Points on a hilly landscape, in no order, each with its height.
From any point a climber steps to the highest of the 2 points nearest to it. It stops when none of these is higher. Distance is the straight distance between rows; heights are no part of it.
(823): [124 110  78 151 157 132 151 136  90  81  77 135 158 142 137 120 116 156
 143 109 172]  h=408
(510): [179 114 153 157 128  76  86  66 119 154 154 123 135  80 126 101 150 161
  83  74  49]  h=219
(703): [ 61  72 161 111  91 148  64 153 136 161 157 131 137 106 111 176 123 142
  84 122 116]  h=251
(782): [158 182 118 182 130 103 106 136 117 181 113 108 103  84 113 198 131 159
 144 119 120]  h=199
(759): [146 144 118 183 149 134  98 134 127 157 118 117 123 105 122 208 121 150
 156 145 169]  h=168
(239): [154 112  83  85 146 142 168  75 189 103 159 152  84 134 175 126 168  67
 173 152 116]  h=453
(102): [138  52 156 168 144  94 136 103  73 108 109 131 152 105 149  71  85  96
 129 163 142]  h=241
(16): [111  92  84  98 162 136 109 125 147 103 131 139 150 140 144 119 156  73
 152 172 177]  h=223
(314): [110  50 182 184 112  80  91  98 105 142 134 135 136  72 134 138  88 138
 102 112  94]  h=115
(483): [137  74 106 176 146  97 141 107  72  80  81 153 165 109 147  97  92 116
 143 142 161]  h=210
(727): [153 152  72 138 154 127 180 103 159  76 117 159 117 145 178 115 155  89
 171 122 138]  h=552
(644): [ 85  76 173 151 122 138  82 110 111 119 151 127 175 131 117 116 103 113
 123 130 124]  h=169
(1051): [157  80 104 104 154 110  92  72 104 127 156 148 131 105 141  85 150 105
 144 135 113]  h=341
(268): [117 131 199 147 117 139  80 119 131 154 157 124 135  94 115 173 134 119
 115 128 115]  h=149
(248): [ 99 159 142  75 100 168 112 165 139 137 124 120 150 148  91 151 139 154
 103 122 132]  h=200
(893): [ 97 127 166 109 115 123 156 145 130 109 132 120 162 151 110  77 122  75
 112 147 115]  h=380
(432): [153 176 130 108 136 129 106 119 140 140 151 124 101 155 133 130 132 101
 178 164 162]  h=177
(448): [ 53 104 189 119  90 173  67 171 135 140 127 124 157 126 105 189 137 144
  96 113 138]  h=229
(190): [137 168 163 110 115 127 177 150 125 107 117 120 122 146 114  82  99  78
 131 175 120]  h=347
(661): [100 143 133  72  83 157 126 173 141 170 120 123 110 137 111 166 135 167
  80 118 105]  h=218
(287): [139 182 223 133  90 124 134 130 122 123 131 124 142 114  93 113 121 131
  98 133  74]  h=51
(150): [129 105  73  86 144 179 134 183 122 141  91 104 126 161 124 145 143 133
 152 127 173]  h=481
(578): [100 134 121 101  97 146 110 173 133 188 104 120  89 102 109 200 134 171
  88 134 145]  h=247
(249): [134 110  43 103 159 138 116 110 118 136 131 131 100 128 146 123 136 133
 152 153 170]  h=280
(471): [111 104  81 109 139 142 122 152 108 140 111 112 128 144 130 143 121 159
 107 127 182]  h=425
(523): [ 93 120 120 121 131 170 124 166 137  79 105 125 206 158 104 105 172 103
 130 109 131]  h=209
(927): [126 102  77 126 156 147 195 112 172  51 131 163 130 142 154 108 153  84
 153 141 136]  h=492
(117): [148 132 184 162 139  95 101 104 121 162 151 112 126  78 120 150 129 130
 114 117  94]  h=170
(91): [116 165 184 180 125 134  86 124 118 134 128 126 157 107 112 178 121 143
 121 101 130]  h=130
(62): [118  55  88  83  94 149 140 164 122 171 116 106 120 157 118  99 120 186
  75  76  91]  h=514
(591): [122 145  86  94 117 163 171 159 169 130 159  98  72 175 136 108 130  94
 143 163 125]  h=278
(825): [158 216 119 132 134 144 126 124 150 129 135 130 102 173 144 150 133 127
 200 132 160]  h=156
(220): [155 128  31 138 157 139 161 127  95  80  75 139 120 127 153 100 130 143
 142  96 150]  h=355
(680): [ 93 107 187 120  81 115 139 120 116 152 139 136 121 125  99 101  89 126
  83 160 113]  h=333
(664): [ 98 109 139  92  74 129 155 142 136 177 154 125  97 131  96  66 101 141
  72 148 108]  h=387
(333): [109  94 125 118 136 140 152 119 139  84 131 133 167 140 123  91 143  74
 125 176 123]  h=413
(330): [162  70 144 114 153  91  93  60 107 157 174 133 116  72 140  85 131 146
 119 126 117]  h=295
(652): [158 161 221 107 119  97 122 120 117 133 143 103 118 115 109 108 114 119
 126 143 106]  h=38
(762): [122  70 121 185 119  88 121 127  76 105  82 140 146 115 137 107  80 156
 111 131 153]  h=175
(803): [152 144 112 136 110  92 147 108 124 154 137 139 107 117 118  94 119 176
  91 107  98]  h=159
(524): [109  52 109 125  99 115 131 165 112 137  88 133 127 139 128 114 106 192
  83  71 115]  h=429
(679): [120 152 108 102 116 138 163 158 120 140 132 120  94 141 117 123 101 133
 128 151 146]  h=277
(96): [141 113 176 180 132  98  79  81 115 156 149 104 149  79 117 144 145 147
 103  79  52]  h=193
(731): [ 93 114 191 208  94 118 107 142 105  96 100 136 167 112 112 157  83 134
 112 112 117]  h=106
(515): [170 169  88 110 145 119 121  89 142 144 155 134  97 148 140 124 155 154
 149 105 110]  h=327
(488): [155  70  87 105 164 106 147  72 110 126 151 162 109  82 157  59 141  80
 136 146 109]  h=376
(369): [109 141  85  96 160 166 158 149 184  87 144 133 144 167 143 138 181  89
 160 139 153]  h=237
(902): [128 122 124 183 124 114 106 111 107 119  94 126 161 123 126 150 117 183
 102  90 120]  h=344
(1064): [151 182 107 137 152 128 164  89 174  76 132 154 139 158 173 125 184  75
 202 102 122]  h=639
(750): [153 198 110 118 151 123 112  82 150 110 144 145 138 174 157 107 186 104
 176  95 109]  h=553
(148): [119 225 148 113  80 149 174 165 151 153 129 123  92 124  93 137 112 169
 102 126  93]  h=86
(864): [153  77  68  94 164 128 168  79 156 113 158 168  98 107 159  95 152  64
 153 144 119]  h=410
(196): [106 122  93 103 163 171 125 167 148  93 118 121 176 163 127 136 185 111
 151 116 165]  h=222
(255): [ 89  79 158 182  89 105 110 151  98 109 103 146 148 122 125 139  90 167
  96 117 124]  h=135
(735): [127 135 136 104 154 126 111 112 149 127 140 126 136 143 149 125 152  64
 166 176 154]  h=201
(386): [ 62  86 205 132  95 143  71 130 129 122 159 130 181 118 107 142 106 120
 108 114  93]  h=192
(245): [139 154 108 107 119 135 184 138 127 137 152 109  71 151 128  88 101 101
 118 148 116]  h=309
(468): [111  58 198 158 132 118  86  83 102 124 153 118 162 102 133 121  80 131
 122 113  95]  h=145
(259): [160 164 100 119 146 119 148 103 130 120 150 130 116 145 143  87 136 116
 134 113  99]  h=363
(852): [106 136 106 142 154 144 166 171 145  73 102 137 159 155 141 125 145  82
 172 166 191]  h=385
(415): [113 212 200 117  84 145 152 144 133 154 138 138 116 125 100 129 115 136
 105 151  92]  h=66
(324): [136  70 148 123 133  86 151 112  96 136 124 124 117 109 131  72  83 102
 137 187 154]  h=269
(286): [106 145 119 143 140 132 141 161 114  94 110 132 153 159 121 106 109 105
 135 161 173]  h=428
(115): [163 228 151 134 106 111 166 142 136 144 135 135  86 135 105 131  96 150
 134 133  99]  h=109
(581): [110  75 102  72  87 129 136 126 131 181 151 120 110 143 113  88 121 160
  70 111  94]  h=446
(648): [141 139 119 125 149 137 187 128 161  84 120 141 118 152 155 112 126  64
 178 183 178]  h=349
(1003): [130 168  92  82 135 161 159 139 173 121 156 124 105 172 138 121 160  76
 169 147 136]  h=255
(1042): [125 155 114 137 121 165 130 193 115 134  73 110 138 133 121 194 125 173
 133 116 178]  h=308
(774): [ 97 162 148 157  98 117 120 161 134 163 114 127 116  86 108 178 121 153
  73 111 105]  h=102
(45): [116 101  85 100 147 174 176 198 110 129  69 107 116 160 133 139  97 128
 131 129 168]  h=434
(947): [191 197 139 165 156  94  88 103 132 165 142 109  94  89 131 185 158 149
 168 121 113]  h=230
(559): [141 189 109 130 151 144  78 109 152 110 144 149 156 171 129 134 185 152
 159  83 115]  h=500
(696): [124  95  83 132 134 127 117 166 110 138  70 123 127 122 130 181 117 185
 103  87 154]  h=364
(756): [107 101  93 117 131 131 171 162 108 104  85 123 129 144 133 106  85 113
 127 151 175]  h=484
(363): [ 83 136 153  89 117 164  91 141 142 109 135 122 186 162 107 123 165 127
 115 119 126]  h=197
(181): [147 177 114 171 165 154  64 112 129  94 143 130 175 140 129 160 171 166
 173  77 160]  h=451
(296): [111 122 119 102 108 176 105 195 132 166  93 117 123 128 113 220 134 174
 111 108 157]  h=276
(713): [109 159 120 117 100 166 153 186 114 140 100 116 111 142 116 160 102 157
 124 137 175]  h=273
(766): [106  66 111 163  98 111 119 181 103 147  74 135 112 112 122 163 117 193
  86  82 133]  h=351
(543): [169  76 159 139 119  74  99  57 118 160 153 110 122  62 131  88 125 148
  94  93  92]  h=254
(1060): [174 116 191 107 149  80 124  99 102 130 151  99 106 103 141 106 118 130
 152 143 123]  h=23
(50): [142 125 169 120 131  96 186 141 117 108 117 121 110 138 123  92  94  61
 145 197 152]  h=320
(222): [139 100 122 121 149 111 190 111 160  58 128 171 158 130 142  92 147  60
 140 159 117]  h=450
(105): [113  79  68  87 168 148  83  97 112 138 150 136 128 118 132 131 145 108
 145 155 170]  h=250
(878): [177 150 121 146 131  80 123  75 141 173 151 119 110  99 120 102 147 175
  84  83  71]  h=189
(69): [169 163 103 123 159 131  69  84 148 167 170 124 116 119 130 161 162 163
 132 108  97]  h=289
(951): [ 63 152 199 121  91 170  66 144 145 135 151 138 170 128 100 162 132 136
  91 115 105]  h=213
(349): [ 77  78 154 116  93 120 102 138 115 156 146 133 139 136 109 123 110 148
  79 131 115]  h=287
(584): [179 236 154 127 116 122 150 129 136 142 138 125  92 153 142 151 124 150
 190 122 121]  h=134
(788): [125 100 113 108 138 106 181 125 118 133 128 129 116 133 133  81  92  78
 131 196 148]  h=294
(89): [134 112  37 117 155 140 167 127 111 116 112 123  91 138 152 106 117 138
 131 113 153]  h=317
(955): [150 149 116 188 150 134  80 100 108 108 117 133 164 115 127 157 141 170
 138  99 150]  h=399
(170): [193 166 143 128 147  95  68  90 153 177 170 102  96  92 142 177 183 145
 159 107  81]  h=258
(1026): [118 141 187 216 131 117 113 128 110 117  96 112 154  88 124 179  91 134
 134 113 126]  h=110
(709): [154 178 105 155 137 132 210 150 166  80 122 117 102 167 152 122 128  68
 176 145 149]  h=313
(505): [117 133 142 127  98 102 141 147 128 154 130 131 107 113 112 141 107 171
  67 105 102]  h=127
(251): [152 142 119 102 141 117 152  92 160 115 146 144  90 155 154  99 149  76
 160 150  98]  h=404

Call two points neighbours if one is among the 2 nearest of the other. Go from one point of each pair to the other, from neighbour to neighbour, staying as high as possible. Name the lowest point that can't be avoided.
(62) / (150) -> (766)
(756) / (239) -> (759)
(1064) / (756) -> (709)
(150) / (1042) -> (774)
(150) / (756) -> (45)
(245) / (1042) -> (713)
